Points on a hilly landscape, in no order, each with its height.
From any point a ball rolls to the lowest of the 2 points nearest to it. It stops when none of these is lower. Distance is the straight distance between rows; heights are no part of it.
q306 (h 353): [-16 -15 -30   6 -17 -15 -11 -40  32  11  20 -23  35 -11   4 -19  -7  18
   3 -27   8]
q866 (h 352): [  5 -23   3 -12 -15  24  -3   1 -48  -3  -7  25  -3  15  21   5 -41  56
   0  20  -8]
q41 (h 350): [ -2 -13  19  26  10 -22 -10 -24  39 -19  -7  -5   5 -10  33  10   3 -18
 -11 -23   2]
q56 (h 577): [-12  10   4  -1 -28  -6  -2  14 -20  14   4 -15 -56  44 -10  -7  10   4
 -24 -11   1]
q24 (h 133): [  2  11 -28 -19  13  21  31  34 -31   1  -2   9   2  -6 -28  -1  25 -16
  24  23   2]
q507 (h 634): [ -4  -7 -15  15  26  28 -11 -35  22 -20  17  -6  46   2  11  21 -10  18
  26  -4  -3]
q11 (h 405): [  1  36  40   9  -2 -26 -27  -9  55   3   3 -32 -17 -12 -13   7  24 -26
 -36  -9  -3]
q334 (h 591): [ 16  -3  -7 -25   3  12  35  30 -42  -4 -18  16   9 -36   4  -6 -12  -3
  10  29  -7]
q299 (h 636): [  0   3 -11 -17   9 -13  39  20 -21  -1 -16  17  20 -46  -6 -10  -2 -21
  17  12 -12]
q722 (h 574): [ 26  -5 -16 -13 -34  13  17  15 -16  -6 -17 -21  12 -24  22 -14  10  -8
   1  -9  29]
q514 (h 494): [ 56  -8  15 -10 -16   8  -1  13  19   2 -23 -19   5 -30  24   4   0 -26
 -11  -2  28]
q560 (h 608): [-16  -5 -13  12  28   3   1 -20  25 -13  12   4  51 -19   2  10   1  -5
  31  -1   1]
q237 (h 407): [-29   5 -13 -16  12 -13  25   9 -27  14  17  28  13 -10 -28  -6 -12  14
  24  19 -24]
q945 (h 375): [  7 -11  13  -4   5   0   8  24 -37   6  -1  24 -37  16  -8  -4 -17   2
   0  27 -23]
q317 (h 519): [ 29 -19 -18   0 -23  34  11  -4 -26 -28 -18 -19   4  -4  29   2  -1  14
   9  -9  24]
q837 (h 668): [ 27  17  17 -23 -24 -14   2  41  -4  36  -5  -1 -42  -1 -17 -13  -3 -18
 -23  12  -3]
q593 (h 698): [-12 -21   0  35  17  20 -13 -23 -12 -20   5  22   2  40  30  35 -42  43
  -1  20 -21]
q417 (h 260): [ 31 -15  19 -28 -11  27 -12  10 -31   4  -7  19  14  -2   4  -5 -36  50
  -7   8  -2]
q551 (h 637): [-18 -30  14  16  23 -18   0 -27  -1  -1  12  40   7   9  29  10 -50  48
  -8  13 -28]
q666 (h 518): [ 30 -11  -8 -16  -5  31  22  34 -59  -9 -22  11 -11 -12   8  -3 -13  17
   2  25  -9]
q242 (h 349): [ 54 -18  28 -18  -1  24 -26   0  -9  18  11  24  -3   7  -7   1 -35  36
 -18  10   1]
q233 (h 402): [-36  -3 -18  14 -14  -4   3 -16  -8  -5   2  -6  -8  31   7  -3  14   7
   4 -15   5]
q692 (h 456): [-13  -3   2  -7  35  -5  18  -1  -8  -9   2  37  34 -37   6   9 -31  14
  24  24 -32]
q365 (h 480): [ 20  -8  19   4  30  12  -1  18 -13  -7  -3  27 -27   9  -4  20 -13 -12
   4  27 -24]
q70 (h 426): [  6 -22 -15  17  -7  16 -17 -32   6 -11  10  -4  26   5  27   8 -24  44
   0 -10   8]
q252 (h 579): [-38   5 -32   2  17 -10   3 -27  24   6  17  -1  43 -13 -18 -17  13  -4
  31 -11  -1]
q476 (h 588): [-47  -9   2  18  27 -12  16  -2  -9   4   6  39 -17  33  -3  13 -14   3
   9  29 -32]
q567 (h 491): [-44  -7 -24  32  16  19   6 -21 -12  -5   4   9   7  53   7  34 -11  29
  16  20 -12]
q162 (h 465): [ 13 -14 -18   8 -16  34 -10 -22  -6 -23  -1 -25  25   5  28   8 -10  19
  11 -18  21]
q727 (h 277): [  4 -25   7   8 -28 -31   2 -18  12  -1 -23  -8  22 -26  38 -11 -10   1
 -15 -19  16]
q430 (h 618): [-33 -15   7  26  42 -15   2 -23   2  -6  14  38   4  21  17  24 -30  20
   9  23 -29]
q253 (h 448): [-52 -12 -22  30  19  -9   5 -28   8 -11  11   6   9  37  13  10   0  12
  10  -4  -6]
q390 (h 262): [  6 -23  16   9  -6 -10  -3   1 -24   5  -7  18 -39  16  16  -3 -27  14
 -14  16 -12]
q630 (h 410): [ -5  18  21  21   4  11 -27 -13  23 -37   0 -36 -21  24   6  18  31 -13
 -22 -17  12]
q239 (h 420): [  2 -19  -3  -8 -20   6  16   4 -41  -8 -17  16  -5  -6  26 -12 -22  34
  -1   8  -4]
q266 (h 669): [-26   3 -30 -17 -29 -11  12   0 -26  31  20  -3   0  14 -25 -24   0  23
   8  -7   1]
q597 (h 259): [-25  41 -14  -7 -12  -7   5  17  14   0 -15 -26  -9  -1 -31 -22  53 -36
 -11 -15  28]
q427 (h 543): [  2  13 -10  -1 -27  14   6  19 -11 -11 -11 -37 -36  22   7  -5  38 -18
 -13 -16  29]
q486 (h 676): [ 26 -11  -4  -6  23  19 -28 -23  37  -7  24  -2  58 -40  -2   4 -19  18
  21  -7  -5]
q730 (h 521): [-11 -20   6  15  18 -14  23   5 -24 -12 -22  29  -5 -17  29  -3 -14 -11
  -1  15 -19]
q574 (h 381): [ 11  40  49  10  14  -2 -28   0  37 -14   7 -25 -24   4 -19  18  35 -23
 -26  -9  -3]
q363 (h 389): [  3 -22   4  23   6  -6 -17 -37  25 -24   5  -4  11   4  37   8 -17  12
  -7 -22  12]
q189 (h 232): [  8 -19   9 -10 -24 -21  12  -4  -4   9 -10   4  16 -29  22 -18 -20  15
  -6  -2   7]
q843 (h 610): [-46  22  -4  10  -7 -13  -5   2 -12   8   7  -7 -50  48 -18 -13  26   2
 -18  -8   2]
q217 (h 313): [-36  24 -18   4 -15  -6  -2   0  10  -9 -13 -32 -10  16  -2 -17  49 -21
  -6 -24  29]
q934 (h 474): [-13 -23   5  -4 -10 -25  34   5 -38  -2 -26  25 -12 -18  28 -17 -32  12
  -9  22 -18]
q297 (h 449): [ 60 -21  26  -7  -7  -3 -24  -3  33   1  -8  -7  20 -27  20   9 -15  -2
 -19 -12  20]
q946 (h 409): [ 60 -18  38 -12  -2   3 -29   5  16  16  -2  16   9 -17   2   4 -30  16
 -17   4   6]
q254 (h 500): [ 10  14  -5   0 -38  13 -18   2   8   0  -1 -45 -26  18  -6 -10  39  -8
 -20 -33  28]
q614 (h 165): [ 27 -16  18 -25 -21  -3   3   7 -16  17 -14  17  20 -26   8 -19 -36  35
  -8   2   4]
q661 (h 190): [ -9  38  10  -1   6  -8   5  20  21 -12 -26 -23 -16 -13 -17  -4  54 -40
 -14  -4  16]
q847 (h 329): [-32 -17 -14  17 -27 -44 -10 -38  37  13   3 -20  19  -9  20 -24  -2   4
 -10 -38  15]
q293 (h 300): [ 43  -7   2 -17 -22  25   0  21 -30  20   5   6 -23  11 -18  -6 -12  19
  -4  13   2]
q282 (h 311): [-11   7  15  20  21 -15 -22 -24  59 -19   3 -16  11  -6   6  13  22 -27
  -7 -24   8]
q196 (h 638): [-32  19   4   5  -2 -32  20  12   1  -9 -25   0 -27   6   0  -8  33 -31
 -17  -4   4]
q181 (h 510): [-24  -6  -4   0  10 -32   8 -18   2  26  23  27  12  -6  -4 -11 -22  25
   8  -2 -26]
q451 (h 547): [ 38 -15  43   0  22 -10 -19  15   7   1   0  32 -27  -1   0  10 -28 -11
 -14  23 -21]
q584 (h 463): [-32   2 -20  -3  31   5  25  -2 -13   0  17  28  31 -10 -14  13 -14  16
  31  31 -28]
q960 (h 283): [ 14  -7   6   9  39  19   7   6   5 -26   3  20  22 -16   5  21   8 -33
  22  14  -5]
q715 (h 309): [-12 -24  10  13 -18 -53 -12 -33  47  12  -6 -10  27 -26  32 -13 -17  -2
 -17 -23  12]
q256 (h 655): [-29 -26   3  19   9 -14   6 -18 -25  -5  -6  28 -15  25  35   7 -39  37
  -5  14 -26]
q47 (h 599): [  0  24 -12 -10  -6   8  21  34 -21  -1 -21 -15 -32  10 -16 -11  39 -35
  -7  -2  19]
q184 (h 341): [ -2   7 -34 -23  -5  36  29  21 -48  -3   2   4  17  -3 -17   0   7  20
  33  16   0]
q634 (h 648): [  6   0  12  -4  -5 -32 -12  -9  39  28  14  -1  19 -25  -5  -6 -10 -15
  -4 -10  -3]
q697 (h 68): [ -6  11  -3   5  32  14  12  14   4 -22  -9  14   2  -3 -12  10  26 -33
  15   9   5]
q801 (h 317): [-26   9 -20 -14   9  -4  35  26 -37   7  -1  22   0   1 -31  -8   9 -12
  23  17 -13]
q554 (h 647): [ -8  -4 -35  -9 -27  18   2  -3 -34  14  12 -14  -1  22  -9  -7   0  28
  13   1  10]
q232 (h 355): [ -6  14  25  23  22  15 -28  -6  20 -21  13  -9 -34  42  -6  22  14  -4
 -17  -4  -7]
q222 (h 377): [-25  18  16  15  10  -4  -7  -4  12 -36 -24 -27 -21  14  15   2  43 -27
 -18 -17  16]
q294 (h 554): [-22  11 -37 -18  11  -4  -2  -6  12  23  25  -4  38 -16 -39 -20   9  -6
  29  -3  -9]
q987 (h 513): [  6  12 -32 -26   3  27  -4   1  -1  18  35 -11  35  -8 -51  -6   4   8
  37   6  -5]
q981 (h 534): [ -4  -5 -19   0  -4  41  21  12 -48  -7  -4   5 -17  33   0   7  -4  14
  14  16  -5]
q685 (h 469): [ -5  11  -6  -3 -19  -2 -18  -3  16  10  14 -34 -13  18 -17  -8  22  -5
  -8 -21  12]
q790 (h 657): [ 27 -12   0  13  30  21 -31 -30  35 -22  29  12  46 -12   9  28 -24  16
  15  -3  -7]
q950 (h 630): [ 27   7   5 -14  -9 -12   1   9  10  18  -1   4  16 -31  -4  -9  -4 -16
   8  -2   9]
q450 (h 661): [ 15  -2   1 -12   3  -8 -20 -13  27  27  29   7  27 -19 -24  -5 -16  12
   9  -6  -5]
q582 (h 639): [ 13  36   8 -16 -21   0  14  41 -12  18 -10 -18 -38   1 -28 -10  29 -29
 -21   3   1]
q163 (h 611): [  0  -1  22  10   3 -19   3  16   2  -6 -19   3 -30   3  13   1  11 -26
 -11  -1  -4]
q39 (h 612): [  8  -4 -19  -5 -23  16  11   9 -35   3  -6 -14 -25  19  -4  -6   5   2
   1  -3  11]
q631 (h 422): [ 12  29  26  -6  -5 -15 -35  -7  54  19  24 -24 -11   2 -26   4  14 -19
 -21 -18  -5]
q868 (h 360): [-54   4 -28  18 -20 -15   5 -18   1  -7  -4 -20 -11  26  13 -20  31  -7
  -8 -32  22]
q375 (h 666): [-22   6  -9  -6  13 -33  26   5   6  10 -15  22  27 -41 -19 -13   8 -35
  17   4  -9]
q219 (h 540): [ 17  11  10  -7 -46   2 -10  10  -8  14  -7 -31 -50  24  -2  -9  11   2
 -32 -20  16]
q108 (h 425): [ 26 -10  -7 -14 -11  46   8  23 -49   2  -2   7 -20  14  -9  10 -16  27
   7  25  -3]
q872 (h 677): [-32 -23  -8  36   6   6   8 -26 -18 -27 -10  15   3  27  42  27 -26  30
   9  10 -13]
q831 (h 136): [ 17 -19   6 -12 -28  -1  -4   5 -36  20  -4  13 -31  23   0 -17 -32  33
 -14   7  -1]
q557 (h 481): [-53  -2 -14  15  19 -19  10 -26   4   5  10  22  16   7  -1  -5  -3   5
  18   0 -15]
q663 (h 581): [ 17  -6  36  11   9 -20 -17   3  22  -3  -1   7 -23   2   7   8 -11 -15
 -18   0 -12]
q170 (h 594): [ 50   5   9 -18  11  11   4  25   1   8   4   9  11 -33 -17   3  -2 -16
  17  15  -1]
q877 (h 682): [-31  16 -22  -8 -12 -37  20   5  14  27  -6   4  32 -39 -18 -23  11 -29
   9 -11   6]
q229 (h 403): [  3  -2  11   0  44  -6   7   1  14  -7  12  31  37 -29  -5  17 -15 -15
  29  17 -18]
q907 (h 447): [ 13   7 -31 -34  -6  46   7  10 -24   3  24  -7  37 -16 -24  -3  -2  30
  38  12  -7]
q699 (h 488): [ 35   0   7   7  10  23 -30  -8  34 -16  14 -20   4   5   7  23   6 -17
  -3 -18  12]
q548 (h 258): [ -3  25   9   4   6  -9 -12   0  36  -6  -5 -24   0  -9  -6   0  36 -33
  -1 -15  12]
q758 (h 640): [-22  27   3  -2 -13 -21  27  31 -17   4 -37 -13 -45  -1  -2 -17  35 -37
 -31  -5  13]
q982 (h 609): [  3   5 -20  -8 -47 -11  28  12 -12  12 -27 -34  -1 -18   9 -22  20 -22
 -12 -24  35]
q209 (h 332): [  7  37  23  -4  14  17 -20  14  18  -6   9 -24 -33  16 -35  10  42 -18
 -11   2  -4]
q545 (h 443): [  5  11  -6  -3 -10 -14 -32 -17  41  33  28 -30   1   9 -23 -13   4  -8
  -8 -21   4]
q949 (h 541): [-25  -2  -2  16  22  14  -1  -8 -12  -5  10  19 -14  44  -9  26  -2   2
  12  17 -13]
q841 (h 544): [ 73   4  11 -23  -1   8   3  28  12   9 -17  -1  20 -44  -1   1   0 -25
  -5   7  18]
q865 (h 450): [ 40  11  32  -1   8   8 -52  -3  51   2  22 -20  -4  -1 -12  17   6 -19
 -15 -14   3]
q367 (h 246): [  5  20  14   2  25  11  -7  12   8 -20  -2  -2 -23  13 -14  14  30 -29
  -2   4  -1]

Where does a ball stop that starts at each point below?
q450 -> q614
q196 -> q831
q634 -> q614
q722 -> q661
q56 -> q697
q427 -> q697
q865 -> q697
q790 -> q24
